Each row is a point on a tangle of strands that fork, close into loops and nearly touch. The rows are in no order.
In the rows, zero is written as 128.
Two points are linked if the straight distance between their rows is under 205. Some points are linked to none.
saf: [147 114 122 129 119 108 113  87 103 113 112 103 126 133 129 171 109  64
 158 141 133 113 121 135 104 122 134 142  87 102 149 123 152 101 153 115
 166 152 119 102 146 138 137 160 127  90 143 117 138  81  96 112 137 134
  98  95 132 112 110 100 111 130 118 114 205 101 197 150 103 125  96  85
 121 163 125 111]
Bonu: [120 130 156  88 154  97 171 199 163 202  92 127 138 130  75 117 179 202
 110 125 114 164 127 108 140 104  99 115 152 144 104 142 101 149 154  91
 156 153 138 167 161 123 118 139 179 195  87 140 140 106 143 139 123  94
 153 146 114 127 105 120 117 159 153 172  50 174 122  83 137 111 125 130
 134 142 134 143]
Nopa: [ 94  94 131  72 107 146 109 146 238 119 163 160 167 141 134 125 135 108
 147 111 124  68 159 114 139  76 170 111 148 115 112  58  93  63 133 139
 174 119 135 209 148 167  84 130 137  78 128 111  91 160 189 123 148  94
 122 130 185 131 118  93 128 135 174 137  89 112  92 119 132 152 143 102
 166 162 146 139]
lev: [146 160 155 154 115 188 154 137 104 166  70 148 118 100 156  66 138 117
 120 133  98 163 124 140 120 135  63 135 179 103 163 209 168 156 119  65
 105 149 106  87 126  89 143 114 117 150  78 138 138 123  81  83 169 172
 113 186  95 114 112 145  95  98 112 149 167 143  93  97 180  87 135 128
  74  66  64 117]
Dudo: [ 90 117 113  71 135 140 133 118 195 120 167  86 145 122 114  73 115  86
 113 168 168  77 138 101 142 126 183 118  83 145  83 130  95  94 163 114
 158 120 167 200 152 202  90 124 138 127 106 135 152 148 133 134 125 100
 136 128 166 116 104  62 100 154 106 134 131  84 130 147 101 155 131 138
 171 145 150 156]
zomov: [154 106 125 107  95 136 115  85 115  99 141 112 163 111 165 173  87  87
 198 136 117  85 137 116  82 121 154 114 126  91 154 141 166  62 132 157
 140 143 100 107 115 114 149 182 147  78 189  93 106 119 142 121  89 145
 138  64 147 175 138 159 168 130 128  95 170 135 140 157  95 169 107  78
 151 207 109  98]
kabud: [132 163 162 139 138 122 136 122  94 131  68 149 125 130  87 135 131  95
  95 115 109 166  81 138 106 103  94 154 151 112 140 182 136 178 108  70
 140 137  98  86 157 108 109  83 156 158  82 161 157 128  95  92 195 139
 100 145  83 123  68 114  90 117 116 176 166 162 134 115 156  90 118  87
  87 127 122 134]
saku: [129 137  95 205 123 155 123 150  88 143 139 156  70 131 154 121 148 158
 118 116 110 154 129 124 182 155  99 137  82 130 146  92 166 164 131 111
 112 132 159 164 166  96 155 123  78 122 105 108  96 103 105 140 121 157
 133 163 109  70 160 159 119 177 136  88  94  89 145  88 176 135 148 179
 120  58 106  78]
purug: [154 111  80 169 134 144 125 141 116 124 142 163  75 133 158 123 151 172
 158 122 135 142 135 123 197 148 102 151  92 130 167  73 164 156 147 122
 125 139 149 180 157 101 150 144  79  98 116 115  98 104 133 155 100 127
 140 154 139  92 146 149 136 163 135  88 140  71 147  90 173 154 132 143
 122  65  74  51]
vasi: [125 126 125 182 116 139 132  85  77  97 117 121 110 133 181  88 100 107
 114 134 116 124 165 158 109 175 113 137 124 105 167 170 167 101  87 141
  78 112  99  68  87 110 163 139 108 115 158 120 128 148  97 122 112 184
 127 128 130 135 175 153 143 118  92 102 166 134 105 180 124 124 140 139
 100 105 116 123]
far: [112 158 120 168  86 163 116 137 115  75 132 190 109 125 137 171 103 167
  87  88 127 120 102 130 119 144  75 151 168 148 131 125 140 144  52 169
  55  85  99  74 131  76 127  67 159 159 127 140 132 159 135 122 166 171
 121 118 127 156 162 177 162 108 110 141 102 137  79  83 124 104 133 145
 115  91 149 130]
Ren: [107 112 143  67 120 130 148 108 181 154 143 119 151 120 114 164 133 103
 141 147 139  99 132 135 154 138 145 114 117 135  87 115  90  86 137 159
 191 108 157 167 134 174  80 138 156 124 113 122 135 106 147 112 136  84
 146  95 158 144 105  80 111 113 159 159  90 142 155 129  79 170 118 104
 188 188 171 143]
nupo: [153 103  88 119 131 150 148 142 144 133 157 161  85 114 126  96 161 188
 146 138 130 139 143 138 208 156 130 128 115 140 153  89 123 144 156 115
 118 147 164 184 120 108 111 157  99  98 124 111 114 109 139 161  74 104
 147 166 158 103 133 114 140 122 119 101 147  83 136 123 154 164 157 151
 100  87  63  81]
Savuz: [ 98 116 165  80 162  89 104 106 157 141  85 108 136 128 120 101 122 126
 145 150 121 120 147  96 105 111 108 119 169 105 151 189 113 104 133  84
  84 153 103 136 156 150 136 170 106 143 103 132 169 139 148  52 140 111
 147 148  93 143  94 133 109 126 136 164 146 135 107 142 171 118 127  99
  86 131  82 152]
Von: [ 93 109 103  82 133 121 126 126 164  96 132 108 129 123 114  71 124  80
  97 163 155  95 149 108 142 110 176 114  86 119 104 129 111  92 172  98
 137 132 160 182 176 187  89 113 110 136  97 124 159 151 125  90 151  92
 104 120 155  96  79  64  80 159  99 155 147  63 145 137  90 126 134 157
 146 139 138 158]
toz: [152 104 114 115  76 138 104  87 108 107 154 113 159 109 142 163  94 101
 203 137 128 106 109 119 112 138 172 117 118 112 118  96 165  59 150 167
 156 142 117  99 111 110 149 169 171  80 193 109 102  86 116 150  75 140
 137  66 167 153 149 161 164 130 120  97 160 113 147 158  94 187 103  85
 159 204 107  76]
koz: [114 168 122 178  79 178 107 135 108  72 124 163 107 113 147 155 102 170
  99  91 116 109 126 132 107 138  73 163 198 127 170 152 146 160  75 158
  35 101  96  71 135  73 137  79 160 139 117 116 143 171 127 104 156 168
 125 156 123 157 130 175 163 111 118 158 144 115  64  71 151 100 143 151
 134  64 134 134]
mos: [114 103 143  51 172 102 171  95 143 138 124 129 134 100  55 101 126 159
 127 164 129 176  83 115 140 120 110 160 167 169  90 189  66 151 137 137
 135 164 121 137 118 132  67 123 159 129 110 172 173 126 138 107 123  86
 116 151 128 143  57  99 102  58 141 177 168  93 159  85 186 142 131 126
 137 130  95 165]
mibim: [115 119 105  90 105 127  96 153 196 120 133 179 170 164 145 168 153 123
 168  72 119  70 167 150 143  54 135 122 152  91 147  44 107  89 128 174
 153 142 112 185 170 124  97 133 134  71 123  92  79 131 190 113 138  68
 105 116 164 137 113 106 124 146 183 142 109 106 106  81 127 125 139 105
 156 153 135 129]
Zet: [110 195 166 185 115 160  94 114  97  91 102 132 144 170 187 123 112  83
  85  92 106  99 114 149  60 105  90 112 131  68 146 156 145 129 124 125
  56 114  81  88 132 102 152  86 116 152  97 104 122 177 116  69 154 151
  77 106  72 131 144 116 117 162 100 151 175 161 108 131 151  65 163 152
 130 103 146 169]
zutim: [149 114 114  86 112 132 145 107 123 121 133 138  79 129 130 131 156 188
 153 127 127 136 105 167 186 163 132 146 134 159 136  97 111 168 156 134
 122 141 139 134  62  91  96 156 100  71 167 153 148 113 120 171  79 112
 115 161 164 119 125 118 151  74 122 113 182 116 143 135 137 168 139 152
  90 105  70 128]
los: [146 123 112 135  99 129 113 123 111 146 177  88 123 112  84 140 126 127
 183 139 146 138 107 125 146 173 184 118  86 171 117  63 122 103 168 161
 150 148 147 101  96 132 138 180 152  88 190 124 106  70 110 174  71 100
 153 115 196 112 118 120 146 117 112 117 139  86 191 160  95 167  86 124
 153 141 126 130]
piruv: [128 136 103 211 112 132 114  92  40 110 132 110 112 153 139 123 103  86
 105 122 118 159 131 135  97 168 149 127  81 117 133 120 157  84 117 139
 128 126 114  73 132 112 161 112 140 140 158 123 106  83  53 132 132 174
 124  77 136  93 161 131 128 129  78 122 124 135 159 162  97 128 118 145
 146 132 149 117]
punun: [157 117 129 122 122 117 125 105 119  96 138 138 136 109 144 130  94 173
 154 131 142 121 126 139 133 166 155 133 132 149 134 145 127 111  78 145
 101 112 115 105  66 111 132 165 130 103 196 133 140 149 139 174  87 151
 158 140 126 160 163 180 181  92 117 108 141 146 128 176 107 179 122 108
 102 135  97 112]
feb: [107 145 122 183 127 114 113 207 148 128  96 141 111 165 118 153 158 122
 111  95 103 151 144 113 148  96 118 111  82 109 114  66 132 147 179 123
 117 131 152 185 181 139 138 105 116 159 111  98 105  99 136 130 106  95
 107 130 107  96 142 146 107 212 180  93 114 115 155  96 144 121 130 164
 140 105 145  75]
Kevel: [110 149  93 183 106 136 132 107  73 105 134 178 119 145 117 196 103 127
  81 116 136 168  88 143  99 160 117 144 102 155  88  84 126 132  59 167
 123  90 123  93 132  80 137  37 174 184 139 152 115 117 101 137 169 168
 115  60 126 126 141 155 130 107 112 141  93 162 139 111  93 113 107 140
 118 154 171 127]
kisi: [141 130 110 185 118 139 111  90 105  75 121 117 102 135 195 104  93 108
 149 125 118  84 161 142 113 124 107 138 121  84 207 148 173 136 113 120
  73 118 106  99 115 122 171 143  72  77 137 118 111 170 136  96 109 145
 121 131 113 136 156 155 143 160 101  99 218 115 114 146 168 102 143 150
 111  76  96 119]
mesu: [146 141 144 214 160 127 136 162  62 156 156  85 110 134 127  68 161 120
  89 129 117 173 149 115 108 152 168  90 105 130 130 154 150 148 134  95
 119 138 157  88 118 128 168 134  91 175 142 131 117 106  89 167 132 181
 142 148 129 105 176 139 125 153 102 101  34 155 102 142 126 108 137 189
 125 124 162 174]
zesuv: [118 111 144 126 141 118 126 192 157 186  69 168 150 149 138 124 166 168
 135 120  99 155 146 108 129  92  88 122 136  88 154 100 121 125 153  90
 137 167 111 175 171 114 151 157 124 155  86 116  90 105 146 102 123 115
 121 146  94 107 114 144 119 157 186 111 134 148 137  86 159  99 137 108
 105 112  73  94]
Zagav: [155 155 135 115 147 140 187 165  94 178 116  94 116 108 134  52 185 151
 111 106 139 145 127 159 122 124 110 117 152 153  71 161 147 206 149  77
 135 135 158 104 138 138 162  97 122 184  78 135 164 163 109 151 147 125
 148 154 119 109 130 103  91 162  87 163  36 139  79 131 114  89 147 199
 102 114 155 179]
fadol: [138 135 119 227 140 156 147 165  67 181 147 126  89 128 157  74 178 132
  97 132  89 185 136 120 138 157 127  94 102  99 154 124 156 166 146  91
 109 144 165 124 133  94 151 125  63 164 117 117  87  97  96 151 126 176
 133 168 111  81 166 157 108 165 126  78  60 129 117  92 173 103 152 197
 112  88 113 131]
pir: [103 126 146 120 143 127 150 171 169 150 142  95 141 125  96 169 146 108
 150 137 141 136 162 107 168 132 156 119  91 151 128 101  92 133 153 146
 180 114 180 172 154 178 101 149 139 128 130  99 116  83 130 141 102  83
 155 122 161 125 117  82 109 150 167 131  71 119 162 140  88 145  99 139
 177 168 183 148]
guzun: [120 116 117 106 145 116 112 131 148 112 123 146 122 139 124  87 137 108
  98 120 136 108 146 131 154  96 146 127 113 103 123 115 120 123 149  96
 115 138 131 173 166 164 118 126 106 133 105 122 149 134 135  80 148  99
 113 119 132  97  98  87  81 148 115 157 166  87 135 140 102 124 140 145
 112 118 119 140]
dezug: [121 120 114 150  85 159 141 105 130  68 161 185 102 102 138 174  93 169
 110 112 143 149 115 138 108 184 134 154 152 149 116 112 117 124  51 193
  83  85 100  65  84  79 133  74 153 156 158 146 137 158 138 144 169 167
 136  89 134 148 182 206 165  76 111 126 136 120  97  90 100 139 114 120
 110 115 125 139]
poso: [126 155 169 112 152 105 130 152 135 133  98  94 153 155 138 118 138 113
  72 116 136 114 135 122  87 133 122  81 122 111 111 152 131  88 136  84
 113 122 123 128 115 154 162 151 146 178 109 129 159 158 128 138 140 146
 129 111  81 159 176 125 120 179 109 135 103 183 117 167 100 108 130 116
 115 147 162 141]
nanur: [131 151 156 161 128 170 127 170 136 169  69 145 127 122 162  78 139 137
 126 126  94 150 115 120 112 108  62 143 153  94 159 177 156 130 140  38
 111 165  89 128 148  94 170 129  92 135  71 122  97 134 112  70 163 147
 111 150  79  76 101 154 116 118 122 142 173 163 112  82 191  67 133 114
  90  48  25 107]
nuvun: [134 174 139 166 136 111  87 103 106 121 104 123 171 170 161 158 116 125
 159 115 108 121  97 146  99  60  73 152  69  83 172 138 153 148 146  98
 175 114  74 115 169  87 138  68  71 106 107 140  87 119 107 130 143 146
  85 150  63 134 163 127 133 152 137  88 172 168 141 123 192  46 163 134
 153 127 127  60]
Pimot: [149 104  99 153 107 116 111 119 101 126 150 127 149 128 111 170 115 125
 175 125 132 126 120 118 129 160 176 124  97 145 125  92 140  71 134 167
 176 130 136 123 117 122 143 166 170 108 187 107 103  70  94 164  96 139
 147  80 159 136 151 146 155 124 131 110  95 123 167 148  76 178  95 104
 151 177 136  93]
lisim: [102 129 134 137 122 119 126 187 173 131 119 109 125 144 109 165 154  82
 150 122 132 126 158 121 165 116 155 113  92 129 139  64 115 111 175 146
 156 100 174 180 170 176 118 150 140 116 127 109  96 100 133 129 114  79
 140 122 167 118 126 110 124 162 178 102  74  89 158 132 105 156 109 127
 168 157 165 102]
sofu: [111  94 165  45 112 134 120  95 188 150 138 134 152 113 142 187 113  94
 162 131 131  73 125 135 134 121 138 104 152 103 102 123  92  67 110 167
 162 120 132 146 123 151  78 155 152 107 114 126 140 133 175  89 144  92
 131  85 150 163 102 110 133  87 161 169  96 149 132 125  94 160 132  68
 177 193 156 144]
fugen: [128 134 137 167 122 128 138  91  75 104 101 113 143 155 171 112  87  96
 103 128 104 148 167 152  65 146 104 146 142 105 178 188 154  93  93 132
  88 107  85  58  82 102 162 113 110 128 168 133 123 147 115  92 130 178
 105 100 107 140 145 146 138 116  94 118 178 170 109 165 126 104 136 112
 120 127 128 114]
Ledap: [149 130 113 153 125 122 120 103 125  91 116 141 134 143 178 149  95 149
 165  94 112  85 156 139 119 107  97 151 139 105 196 131 150 142 115 134
  87 130 100 123 133 117 158 148  92  81 150 113 113 151 159 106 112 123
 116 117 103 159 134 139 153 144 116 113 187 129 127 116 148 113 127 120
 120  94  96 100]
lugu: [ 75 101 132  63 118 101  87 125 169 138 105 114 108 141 161 164 145  74
 154 176 101 143 160 115 140 101 149 105 119  83 150  89 106  83 147 137
 173 147 155 164 188 167 108 156  75  94  58 128 111 118 148  72 163  87
  85 150 151 100  77  91 114 138 211 146  97 112 152 127 126 137 154 103
 137 208 152 132]
fesa: [134 113  90 151  80 137 140  93 108  67 165 171 113 113 160 176  73 167
 141 112 135 142 114 153 115 170 141 163 139 145 114  94 130 111  67 202
 102  93  97  75  84  68 143  86 134 125 194 148 118 132 146 166 144 156
 128  76 144 152 181 213 195  84 111 116 148 139 122  77 115 156 115 116
 130 129 111 111]
kez: [120 114 108  94 116 129 136 117 146 130 147 100 117 134  80  82 129 110
 136 164 134 114 122 140 159 153 184 131  99 127 134  82 100 123 188 127
 120 138 161 163 105 150  67 156 111  70 137 157 133 112 115 146  70  88
 110 143 182 107 105  72 125 103 109 112 199  61 161 166 131 159 135 143
 129 126  91 163]
Gutut: [106 108 121  55 164 107 160 110 165 152 135 129 151 110  77  65 133 176
 122 151 120 126 117 101 156 121 122 131 143 160  93 177  68 130 132 123
 144 156 128 178 143 153  80 133 139 146 110 141 172 121 139  99 118  88
 133 148 127 135  81  63  89  91 127 177 121 102 130 105 150 138 149 150
 146 133 101 151]
beto: [144 105 140 134 133 110 135 122 107  80 104 143 146 107 113 178  91 160
 141 116 115 171 103 119  94 138 112 183 177 128 181 154 111 141  95 141
 114 123  94  63  97 108 131 110 142 110 156 156 145 146 140 128 152 155
 119 123 106 178 111 157 152  87 136 130 181 129 122 101 135 111  94  69
 112 134 111  98]
kobeg: [146 139 123 143 132 135 160 126  93 120 116 163  97 119 121 117 123 150
  89 121 129 143 120 145 150 158 114 133 141 153 121 145 142 141  85 133
 102 119 135  98  97 122 134 128 138 162 144 134 161 133 105 132 141 155
 136 137 115 141 148 124 127 114  98 154 105 144 125 146  96 127 123 144
  86 112 145 147]
fab: [125 187 163 183 106 175 123 111 100 114  84 141 122 111 140 108 120  87
 106 103 102 139 108 151 109 112  54 154 168 109 135 186 169 185  94  90
 112 123  85  66 145  90 120  68 130 148  86 140 152 136  82  84 180 182
  94 188 101 126 102 119  90 102 118 148 179 130  86 114 167  78 141 129
  88  95 122 115]
gika: [159 113 137  85 180 116 181 129  96 162 161 132 130 105  56 118 146 189
  99 166 147 185  69  95 141 139 120 153 156 201  91 191 101 171  95 134
 119 135 150  97  69 137 125 114 173 160 123 165 158 140 149 137 128 110
 164 138 105 163 124 141 124  93 121 173  90 117 128 101 143 118 130 120
 121 140 169 179]
nug: [146 128 127 113 146 136 116 131 119 155 237  73 117 102  90 121 124 153
 120 163 175 111 128  90 149 164 182 114 108 202  69 128 106 169 127 152
 144 121 159 148  89 163 121 155 143 124 170 110 119 123 106 219  94 138
 197 154 169 121 153 113 154  96 114 115  94 153 142 186 110 161  96 150
 169 110 146 162]
sasi: [125 106 154  75 104 124 111 112 187 125 122 134 160 117 148 190 108  99
 182 107 128  59 140 139 108  96 140 116 179  74 151 120 108  85 118 174
 136 129 100 120 134 128  95 172 154 102 144 103 130 141 187 101 136  92
 127  89 137 179  89 140 158  98 149 156 131 139 124 107 104 143 121  67
 160 164 139 152]
kuru: [ 95 101 114  78 109 162 130 137 233 122 177 126 137 132 100  94 109  86
 133 141 145  76 146 100 142 121 190 115 110 146  85  73 105  77 165 128
 169 105 159 214 133 196  76 126 149  84 138 121 114 148 163 153 123 109
 136 130 191 119 120  81 121 138 141 117 123  87 109 150 111 170 129 114
 171 152 138 132]
Teti: [114 152  86 174 120 157 139 112  92 127 149 166  55 122 123 129 148 143
 106 123 139 121 139 175 179 156 106 131 116 166  97 108 144 177  97 148
  97 115 139 106 121 113 130 107 136 168 108 111 143 112  87 153 158 162
 140 153 150 103 150 127 112 121 101 135  73 110 108 126 101 119 130 201
  99  84 137 154]
kos: [128 118 118 147 156  96 147 154 118 157 124 136 131 133  87 175 161 166
 136 116 121 150 143 127 159 133 130 129 120 166 127 102 113 152 128 142
 165 121 152 151 130 137 110 128 144 148 161 111 134  80 126 153 123 105
 148 124 124 142 130 100 119 129 156 134  59 146 162 117  82 137  98 138
 129 146 157 129]
mugap: [110 133 129  64 167 104 162 141 174 151 151  92 158 116  94  74 154 187
 108 133 149 111 136 114 144 109 118 139 138 182  64 166  84 155 137 111
 167 128 158 203 149 171 118 107 153 158 106 148 155 153 132 146 125  96
 157 146 130 126 101  69  95 135 106 169  72 129 104 113 126 120 143 157
 161 120 140 155]
pava: [134 144 146  84 156 116 175 155 120 159 128  73 128 118 111  90 172 170
  93 118 153 125 142 145 123 127 114 130 148 178  61 144 130 198 143  93
 159 119 165 155 142 157 159  95 142 182  97 137 146 174 126 177 136 110
 153 138 125 112 127  88  98 156  80 172  40 144  98 138  96  92 135 174
 125 101 164 170]
funi: [141 128 122  99  99 134 125 117 122 131 139 102  93 151 103 101 147 133
 152 149 147 127 110 164 183 173 159 130 109 139 145  83 113 151 181 120
 122 141 159 134  78 107  97 158 103  37 153 177 132 114 104 168  47 108
 108 138 188 113 112 103 153  91  97 106 190  87 147 172 134 157 130 145
 115 109  81 162]
Kipi: [141 108 140  63 128 143 124 123 207 114 175 130 130 129 129  97 103 134
 124 123 148  69 139 131 151 129 165 119 141 137 104 128 116 119 133 117
  99 103 132 174  93 157  93 160 132 103 160 111 155 168 157 152  90 115
 166 145 153 150 150 113 157  99 112 124 167 127  90 180 126 178 119 114
 121  99 104 133]
zifu: [145 134 132  52 135 136 177  90 120 133 149  92 122 101  94  98 112 122
  92 168 163 124  81 137 139 151 155 128 133 182  57 181  85 150 105 151
 112 132 148 109  51 149 102 130 160 143 139 164 189 158 126 122  85  94
 140 108 127 152 112 114 121  77 104 156 171 116 135 163 116 160 139 138
 132 127 156 183]
Vis: [138 145 158 110 154 114 142 141 134 124 104 111 144 126 138 100 122 146
  82 116 146 117 133 127 105 136 118  99 157 143 118 165 142 112 103 103
  99 116 125 118 114 150 150 156 155 162 133 149 165 169 133 134 139 152
 144 133  91 167 167 131 132 133  93 146  94 171 100 176 104 129 122 117
  98 119 150 138]
nepe: [123 201 130 221 116 184 123 146  82 166 116 140 111 140 154  92 152 103
  91 110  94 154  97 154 132 123  80 109 116  88  91 126 167 190 159  79
 126 138 142 121 157  86 130  73  82 170  58 108 120 129  77  94 151 179
 114 167 102  80 141 116  56 166 132 119 121 101  97 106 154  97 154 203
  94  92 114 123]
Nek: [141 119  92 147 124 151 104 148 135  99 135 165  87 140 145  90 132 112
  98 101 134  95 153 143 166  93 136 124 119 103 140 102 149 129 134 102
  63 125 135 166 157 148 137 116 104 106 114 112 114 160 147  91 118 123
 122 131 135  83 143 124 114 169 112 126 170  88 103 139 139 126 148 163
 102  71 130 112]
Tuzo: [127 131 101 175 110 103  97 178 140 118 118 145 115 164 136 170 133  98
 165 103 123 114 143 123 164  98 127 145  83 112 147  49 155 131 173 150
 120 108 147 168 187 163 140 128 120  95 124 112  68 101 140 135 104  96
 112 123 154 124 115 137 133 197 169  86 111  62 164 106 148 138 118 133
 166 114 142  58]
Fifov: [155 130 117  68 162 119 189 100  85 145 169  96 122  84  91  90 142 140
  96 180 172 151  78 139 137 140 131 158 145 211  61 185 103 193 106 150
 118 139 155  82  54 144 123 100 159 161 111 162 179 161 128 134 114 106
 144 118 129 147 114 107 114  97  89 179 120 114 134 138 109 121 138 143
 120 125 184 186]
bet: [140 122 118 112 114 137 114 133 145 155 206  97 115 112  77 127 136 144
 163 155 158 119 113 118 159 176 194 115 100 176  96  71 103 119 158 158
 145 120 152 132  89 154 109 162 149  94 188 125 115  99 115 205  62 100
 176 138 187 121 136 116 162  96 111 105 120 119 163 173 113 169 107 132
 158 118 134 149]
Kubod: [127 115 148  45 136 120 161 101 157 111 126 108 116 111  90 103  95 138
 109 160 144 134  86 137 140 150 145 139 159 162  79 170  75 137 120 150
  95 141 128 111  69 143  75 126 154 124 138 172 198 163 149 102 100  88
 128 124 135 170  88 119 130  59 115 167 197 106 129 136 134 161 136 119
 127 122 118 162]
lem: [111 145 134 132 136 107  97 157 143 174  66 156 163 160 129 173 160 142
 168 103 105 131 122 126 111  63  72 133 115  75 150  90 122 156 152 113
 178 164  82 151 200  93 133 130 125 135  74 121  93  94 121 120 142 118
  97 161  81 106 112 114 114 157 202 100 149 168 147  70 171  67 144  93
 126 137  92  66]
peg: [152 120 118 174 144 126 119 135  80 137 198  97 104  93 106 111 134 147
 112 151 170 139 142 101 130 168 193 110 102 203 100 122 127 145  95 139
 141 128 150 111  98 135 162 160 140 151 168 121 121 107  96 208 132 161
 180 146 155 106 168 137 164 107 101 122  63 166 135 166  86 148 118 159
 141 112 156 169]
pizib: [ 96 123 134  82 119  88  77 123 146 142  82 123 113 147 160 201 148  63
 179 141 114 142 157 145 116 105 122 124 113  76 155  86 123 109 147 146
 195 148 132 137 184 151 122 163  85  89  67 120 108  87 124  87 182 108
  84 143 136  97  95  98  98 144 211 118 134 136 168 108 123 122 128  92
 137 196 142 116]
Dogim: [132 128 141 156 148 136 143 176 136 198  71 156 140 142 159  97 159 144
 127 140 101 157 119 115 116 112  82 125 134  81 166 146 142 130 154  56
 131 161 112 158 147 104 175 154  82 145  80 119  80 115 135  88 134 144
 116 154  65  89 117 151 118 153 156  97 150 157 144  84 178  85 134 116
  93  87  44  91]
lor: [130 124 152 151 132 116 155 134  71 100  91  94 158 143 135 121  93 117
  90 148 115 174 152 131  50 150 108 147 180 111 180 204 135  78  89 120
  60  95  96  46  86 103 155 102 148 154 148 164 135 167 143  82 143 171
 112 109 105 163 123 172 150 109 107 144 139 171  86 154 144 103 123  87
 123 134 144 133]
Gasof: [ 81  96 120  58 126  95  72  69 178 125 121 134 128 128 157 125 124  87
 165 170 100 112 160  98 123  89 139 119 158  84 162 141 111  83 145 140
 161 166 111 159 179 158  93 162  61  78  91 118 144 135 157  67 163  88
  92 144 148  97  57  92 113 122 172 147 150  79 127 139 162 127 133 102
 116 178 111 139]
Dovot: [145 110 145  83  99 130 121  86 153 107 124 119 170  99 166 192  82  93
 209 129 118  78 141 131  78 116 146 117 170  90 163 142 127  88 123 173
 134 146  94 101 106 105 128 168 143  93 175  99 122 139 183 111 118 119
 136  73 127 195 101 170 168 113 139 121 155 152 130 129  97 153 106  58
 171 194 121 129]
Fute: [127 126 126 119 142  79  92 131 135 151  64 132 153 145 157 171 149  96
 194 136 107 137 145 119 110  64  89 128 105  75 182 110 142 134 157 122
 194 150  98 137 187 133 146 154  87  98  88 129  93  98 124 107 159 129
  88 149  91 119 115 122  95 156 197  72 156 137 152 100 157  88 140  97
 139 165 105  79]
ger: [151 108  79 140 115 143 103 133 144  90 151 170  97 135 139  93 107 113
 130 112 133  82 157 144 167  87 148 141 120 101 163  90 158 128 145 110
  75 131 140 191 148 139 131 111  94  65 123 117  98 149 172 106 108 109
  95 130 158  73 110 141 133 174 125 112 195  53 106 119 173 133 157 145
 121  74 115  98]
Fuben: [151  98 121 136 150 104 140 112  97  98 110 148 152 126 134 162  94 168
 150 130 116 163 113 124  95 151 134 167 148 143 164 156 117 110  94 154
 129 126  99  85  72  99 143 138 130 113 183 144 134 123 146 144 123 158
 120 114 116 168 133 167 159  88 130 112 153 138 131 134 109 140 108  90
 109 156 111  89]
neka: [135 115 119 155 161  90 160 155  98 173 140 122 140 121  74 166 156 170
 110 136 133 160 121 102 136 139 146 121 114 188 102 127 125 156 111 145
 164 122 158 125  95 133 131 102 148 170 156 118 140  94 127 165 133 115
 150 116 121 140 125 120 130 138 140 144  43 181 149 114  74 117 101 145
 143 161 186 159]
fes: [146 106 133 105 136 121 125 116 159 105 126 147 132 116 140 123 111 139
 151 105 138  78 144 143 138 127 138 131 139 119 156 127 136 116 120 125
  87 120 116 146 122 143 123 168 108 103 159 103 137 142 166 122  95 122
 150 125 119 164 143 131 159 120 109 115 168 120 118 160 112 151 126 101
  98 110 106 121]
nisu: [111 165 137 190 137 128 109 186 128 111 120 110  97 155 156  92 147 114
  58  88 136 145 133 137 120 117 118  82 103 125  83  88 156 142 164 112
 110 115 160 131 138 157 179 113 117 185  90 121 121 165 116 181 135 161
 122 135 107 107 208 147 112 200 119  84  86 137  94 140 128 124 148 193
 118  90 164 121]
gilum: [113 196 172 200 114 166 101  89  99 122 101 114 157 155 171 116 111  82
  99 110  89 128 116 164  77 109  56 141 140  74 159 189 159 155 118 110
 107  99  64  64 132  78 128  49  90 144  97 129 115 163  86  86 151 186
  86 158  84 133 128 115 102 126 120 126 181 152 100 132 185  57 169 147
 113  91 135 130]
kufi: [141  95 104 154 102 122 120 110 120 103 153 149 152 128 128 177 115 147
 138 103 147 119 116 127 126 150 165 109 107 152  90  88 141  77 102 186
 169  90 122 131 116 118 136 117 176 133 200 123 107  97 118 183 130 136
 150  65 132 145 181 182 176 105 123 102  71 162 147 134  83 180  97 107
 141 161 128 110]
rezo: [153 136 134 176 157 132 125 131  63 142 159  82 136 114 139  75 133 101
  82 146 158 153 144 106  89 164 182  94 103 160 100 158 145 114 110 106
 143 123 143 100 102 127 166 151 135 165 154 118 132 130  72 180 130 182
 158 123 138 116 170 139 141 129  84 122  53 173 119 190  96 137 123 155
 137 133 178 165]
Gavo: [147 123 152  84 178  94 161 134 128 192 150 101 157 107  62 154 152 173
 107 150 162 145  81  74 126 128 112 136 151 192  76 175  90 162 104 142
 170 112 160 128  86 151 125 109 192 169 120 157 146 137 160 162 133 105
 165 110 116 158 120 141 117 125 147 153  40 167 136 107 108 124 105 120
 180 168 202 168]
Vubuk: [133 162 158 152 141 110 112 133 108 112  80 138 152 134  66 175 124  99
 110 117 120 172  57 131  87  92  95 153 134 104 149 173 128 167  94  75
 182 120 100  66 161 100  90  59 175 152  78 178 130 102  99 112 194 137
  90 156  68 127  72 132 120 110 140 124 173 165 132 108 165  83 127  62
 101 160 151 104]
Bub: [ 83 104 154  51 155  84  81  74 176 138 107 110 138 129 138 131 112 108
 174 173 115 117 152  95 108 100 118 128 170  91 165 172 110  90 142 127
 122 157  88 136 163 154 112 186  78 106 104 125 164 136 161  53 142  96
 143 144 120 130  71 116 113 112 161 145 153 111 128 142 180 129 127  90
  98 165  85 138]
rodat: [118 157 131 183 141 130 133 216 135 134 123 111 100 139 125 114 169 133
  79 101 128 161 146 116 143 115 130  82  95 136  99  88 137 177 175  95
 123 130 182 151 153 151 153 109 113 187 111 101 118 126 126 174 118 118
 128 140 100  93 171 141 107 204 130  92  72 135 111 115 128 118 130 187
 127  92 165 123]
fidag: [146  98 109 138  89 136 125  96 117  79 150 152 171 115 155 182  95 139
 132  89 136 109 119 127 106 133 145 114 139 129 116 111 149  76  88 197
 134 103 104 112 115 107 131 101 166 134 204 132 119 131 149 148 123 145
 134  51 119 167 181 199 193 101 122 109 113 171 134 123  93 159  97  78
 142 164 141 100]

A fork is a point with three links, a tip a point with one. Leave the first point through the second and follow the links. Name the first fork or tip that comes.
Kubod; zifu => pir
mibim; Nopa => ger
fugen; vasi => fes
zutim; nupo => Pimot
saku; purug => kez
Von; Dudo => mibim
lisim; Tuzo => nisu
lem; zesuv => fab
pizib; lugu => Savuz
kos; neka => Zagav

Name the points in between on the shortest way along the links from the first point to the second, in order.
peg; Dovot => nug > bet > los > Pimot > toz > zomov
mugap; neka => Gutut > mos > Kubod > zifu > Fifov > gika > Gavo
feb; kos => Tuzo > lisim > pir
far; Dovot => dezug > fesa > fidag > kufi > Pimot > toz > zomov
mibim; guzun => Nopa > kuru > Dudo > Von
kez; fadol => funi > zutim > nupo > purug > saku
